A landscape with many valleys, sampled at points; each row gives a point and its height.
A ball rolls from a point to the lowest of its 2 nearest points, and stops where none of them is lower. Distance is the straight distance between rows; heights are no part of it.
tadi height 191: [102 146 163 111 114 119 155 122 166 110  83  87 107 139 101 107 136 131
  88 135 112 116]
moz height 138: [205 146 119 140 180  63 155 100 123 131 135 143 163 112 159 151  95 130
 163  94  91 156]
Zun height 354: [152 134 112  95 137  91 123 111 118 123 146 150 103 101 178 148 156 153
 146  77 108 138]
nez height 195: [153 109 121  83 127 129 120 133 114 133 135 165 140 115  87 130 152 111
 116 155 143 133]
Fet height 174: [107  82  99 121 134 194  73 147  97 129 144 156  88 144 117 107 128 107
 116 185 152  79]
zadop height 385: [150 154 116 103 140 113 112 129 131 157 148 181 119 123 154 134 146 102
 145  75 102 128]
tenim height 280: [179 132  82 136 116 140 129  96 129 102 132 139 116 134 128 139 114 136
 140 109 162 158]
Daveg height 268: [162 139 111 121 214  61 164  81 125 116 144 113 133 110 198 166  77 140
 160  92  51 153]
Bavel height 416: [106 168 131 119 177  48 112 143 134 106 140 111 110 122 176 135 126 141
 129 118  71 130]
moru height 646: [109 143 154 172 120  85 149 141 154 137 123  83 124  58 168 134 120 187
 149 120 128 130]
sosu height 593: [ 79  96 128 153  93 191 136 106 101 146 149 120 174 130 118 108  92 111
 134 161 168  70]
nuket height 302: [146 107 118 123 105  85 123 114 114 116 172 157 139  86 137 149 130 159
 162  94 150 130]
bul height 468: [143 108 142  86 156  95 125  90 121 111 135 136  73  99 127  95 177 150
  62 137 179 125]
Gid height 93: [148 118 151 108 124 127 139 117 126 134 132 161 166  99 102 117 106 150
 109 194 173 113]
peris height 384: [169 130 134 137 115  85 150 122 168 140 151 156  75 128 129 144 127 147
 140  96 141 140]
divot height 688: [125  88 120 115 113 142 120 142 103 135 129  80 171 146  71 113 143  84
 152 118 115  91]
mipe height 281: [135 126 132 133 115 145 131 116 142  90  95 122  70 118 121 146 146 129
 130  88 113 140]
sakuv height 681: [ 70 179 111 177 149 131 135 139 153 133 107  82 105  94 203 144  97 165
 137 108  67 132]
sido height 631: [108  88  98 147  94 170 128 130 119 138 156 125 133 117  86 119 125 114
 129 146 169 116]
Lag height 706: [ 85 176 124 172 114 144 131 158 158 149  97 112 135 111 169 120 106 163
 134 130  87 125]
Furef height 132: [133  92 154 119 100 127  74 176 117 179 159 119 166 117 101 101 158 132
 154  95  82 113]
foleb height 739: [ 83 176 160 171 126 129 135 147 160 108 107 132 153  94 155 135  82 205
 118 172  98 128]
bekik height 355: [142 157 133 121 196  70 142  98 143  88 126 110 113 110 184 148  82 159
 130 121  83 136]
gisel height 461: [ 77  63 149 158 103 223 158 171  91 190 190 122 174 132  63 139  92 126
 135 225 133 101]
gog height 323: [138 119 121 118  93 169 131 132 146 123 100 130 100 166  97 149 157 106
 143 124 118 131]
lig height 592: [103 113 145 183  85 138 136 152  87 157 148 137 207  69 144 117 106 114
 168  92 120 135]
Nevuv height 427: [100 106 151 136 103 120 123 176 123 169 138 138 168 138 100 116 122 140
 131 197 136 103]
Zibes height 266: [165 173 129  90 172 112 165 111 163 140  79  88  92 119 160 153 209 105
 102  73 108 187]
fiv height 369: [ 94 134 113 145  91 171 141 129 127  94  87 116 102 149 126 142 149 137
  95 190 200 142]
zud height 372: [113 131 124 179  70 158 125 151 143 167 132 123 167 164 144  90  83 172
 140 138 142 101]
Luma height 257: [157 141 122 114 128 144 134 101 133 146  90 104 126 159 132 100 125  93
 138  87 130  81]
rupom height 213: [174 148 121 118 223  89 152  98 114 115 104 134  57 113 194 173 176 103
 137  67 102 185]
bol height 253: [123 137 139  92 123 113  89 163 132 197 177 143 161 131  99 100 168  92
 125  80 105 124]
kuf height 82: [132 164 156  98 164  99 157 100 176 120 100  99  87 137 140 104 122 151
  67 120  95 133]
tum height 303: [121 134 137 154 106 108 119 135 110 105 124 146 184 123 150 143  89 155
 162 152 136 115]
gupi height 218: [187 145  96 113 137 118 157  79 152  97 121 134  90 138 140 158 155 132
 116  72 131 186]
zel height 316: [154 135 140 131 159  87 113  99 116  67  98  88 152 145 140 114 112 175
 114 171 179 120]
zive height 611: [130 182 115 105 160  83 173  99 158 137 152 131 120  84 141 140 143 113
 106  57  91 165]
ruzer height 401: [134 138 123  79  81 156 130 134 149 156 126 112 156 163  97 132 164 102
 139  96  97 129]
zipem height 663: [ 80 150 137 173 144 113 142 129 157 101  88  63  96  86 182 139 110 197
 118 141 113 128]
Loga height 552: [113 111 134 154  90 171 122 165  75 172 139 135 221 117 114 113 123  68
 155 112 120 142]
Kar height 383: [142 112 116  99 124 160  92 150  86 177 161 169 165 166 124 107 124  60
 142 126 124 111]
Vomeg height 336: [138 156 134 122 137 106 149 113 123 125  62  90 135 180 169 115 104 113
 149 132 124 102]
deliz height 232: [132 183 150  73 119 120 161 116 182 149 105 114 126 144 160 134 127 156
  99 125  74 140]
sama height 658: [110  88 110 147  99 160 119 130 113 162 169  97 159 120  82 102 124  89
 141  90 139 104]
Zez height 562: [104 196 121 100 152 100 155 116 143 152 124 116 130  98 156 108 152  93
  97  80 107 137]
bil height 279: [150 164 113 109 196  85 118 131 104  98  98 138 105 126 170 149 174  97
 139  89  83 159]
milud height 237: [187 130 126 119 132  70 151 106 125 113 145 167 160 109 123 165 116 130
 164  97 120 158]
povud height 219: [128 157 159 138 113 112 167 118 136 107 110 153 179 129 131 145  69 156
 132 188 161 125]
vuv height 346: [153 174 109 115 183  79 131 118 152 143 128 122  84 129 140 134 213 116
  89  69 126 192]
semok height 236: [103 100 100 129 123 167  74 129  99  87 107 132  82 166 138 109 126 141
 108 181 177  96]
kosen height 657: [139 180 123 144 134 113 143 147 189 159 140 141 110  74 118 140 136 141
 110  70 102 183]
safol height 73: [120 121 130 103 127 190  99 130 119 142 102 161  89 127 132 109 127 104
 114 158 128  87]
poze height 720: [137  77 105 108 163 135 102 138  99 139 156  93 155 152  49  80 135  69
 127 164 143  91]
labi height 512: [ 98 181 119 111 131 124 136 142 122 114  83 128 136  92 140 120 151 102
 107 133  99 135]
rumu height 769: [129 168 161 138 160 111 142 121 146  89  85 137 131  74 166 137  69 172
 102 169 106 140]
zes height 397: [ 84 116 114 161  86 175 163 126 116 104 104 125 142 168 102 150 115 118
 131 201 194 118]
Fani height 464: [103 159 139 122 164  73  75 162 126 131 107 111 125 109 144  98 157 124
 128 105  73 113]
reken height 424: [145 127 141 173 127  76 146 126 163  93 151 135 103 102 134 173  98 176
 160 107 124 152]
bala height 358: [127 142 148 166 104  98 113 168 118 161 133 155 189 125 133 111  88 135
 152 149 120 128]
Vumep height 151: [187 138 117 109 179 109 164  75 115  75  85 121  63 113 183 165 163 134
 104  72 119 196]
kivu height 320: [172  99 110 136 102 135 136 104 161 119 162 151  99 138  94 136 114 147
 122 126 182 146]
fofa height 359: [152  95 144 161 128 135  98 134 131  67 132 161 131 123  85 137  86 147
 158 138 105 116]
zume height 278: [118 112 141 140 143 123  90  97 110  74 107 118 116 159 145 112  98 171
 116 191 206  85]
reke height 356: [144 154 106 135 152 120 127 112 112  92  64  88 142 160 128  98 119 114
 114 155 151 121]
pefu height 389: [142 167 136  85 102 125 135 135 155 174 108 108 150 174 153 143 146 118
 145  92  81 138]
Mevof height 348: [ 88  72 177 113 107 172 164 118 145 122 146 130 106 126  61 143 124 123
 103 210 169  96]
senek height 417: [154 153 125  99 154  77 119 116 144 136 131 119  72 124 144 103 194 147
  64 112 158 161]
niso height 277: [184 118 118  95 140 111 101 121 111 167 154 158 140 190 112 108 128  91
 144 100 123 107]
nevev height 475: [125  95 102 115 119 211 114 162  74 184 160 148 200 148 101 110 106  47
 142 145 120 117]
kiz height 366: [123 152 132 116 124 157  83 162 131 202 161 185 143 119 150 116 136  96
 142  61 104 140]
Tosu height 405: [ 87  68 142 120 119 200 137 152 131 149 189 127 143 123  53 140 110 132
 101 225 147 102]
bek height 275: [ 90 110 166  94  88 131 159 121 145 121 107 123 126 134  86 134 145 112
 111 166 137 103]
Zap height 181: [171 122 126 100 154 121 130  89 114 146 123 139  98 171 119 112 154  75
 140  86 131  91]
Nukub height 431: [ 90 109 125 183  76 131 128 141 131 137 175 125 168 165 118 115  72 162
 144 156 173 111]
didel height 345: [ 88 116 118 125 116 145 123 142 102  71  86 129  59 142 139 144 165 122
  98 156 175 162]
malug height 621: [127 131 140 162 116 107 137 139 127 159 145 125 155  52 155 114 103 140
 152  87 118 128]
Lukub height 298: [152  67 123 117 139 147  81 119 110 100 116 110  88 135  98 114 153 125
 143 133 139  74]
zogar height 479: [ 61  98 138 158  92 122 137 156 118 155 174 110 173 169  86 118 112 132
 128 196 177  97]
rofut height 392: [144 119 136 166 111 122 122 116 167  61 135 145 113 139 112 168  85 175
 154 127 137 149]
Tuf height 438: [ 82 109 120 153  96 190 121 133 138 104 145 135 154 186  82 137  95 160
 121 218 167 114]
Biz height 317: [111 124 148  97 132 145 123 134 118  69  74 147  48 130 146 155 169 123
 108 121 109 156]
Bunuf height 328: [135 156  94 117 165 103 103 129 105  75 119 171  81 130 156 144 142 111
 113 105 120 163]
gem height 527: [ 60  72 139 166  79 213 160 147  80 177 188 130 197 128  99 116  92  94
 137 169 143  95]
dop height 291: [130  99 140 173  80 182 108 160 127 206 141 128 157 165 128  97 109 138
 158 127 129 104]
bagok height 209: [115  64 138 159  75 172  75 183 113 191 176 120 162 132  99 105 146 144
 160 128 108 111]
bamo height 375: [127 149  80 101 128  88 124 119 110 104 168 174 112 128 124 143 157 111
 118 105 158 164]
mikat height 198: [141 156 124 112 150 120 159 102 147  84  71  83  57  98 168 158 177 142
  89  87 117 205]
zami height 327: [145  70 116 139 129 143  79 125 111  78 148 113 138 152  76 121 109 127
 152 146 136  87]
lod height 259: [157  79 118  91 158 150 119 110 106 113 121 131  86 134  79 119 175  85
 112 138 156 121]

For each start below, name the point where the ball stops.
divot: kuf
reken: Vumep
Lag: Zap
Tuf: mipe
reke: safol
zogar: Gid
rofut: Gid
poze: Gid
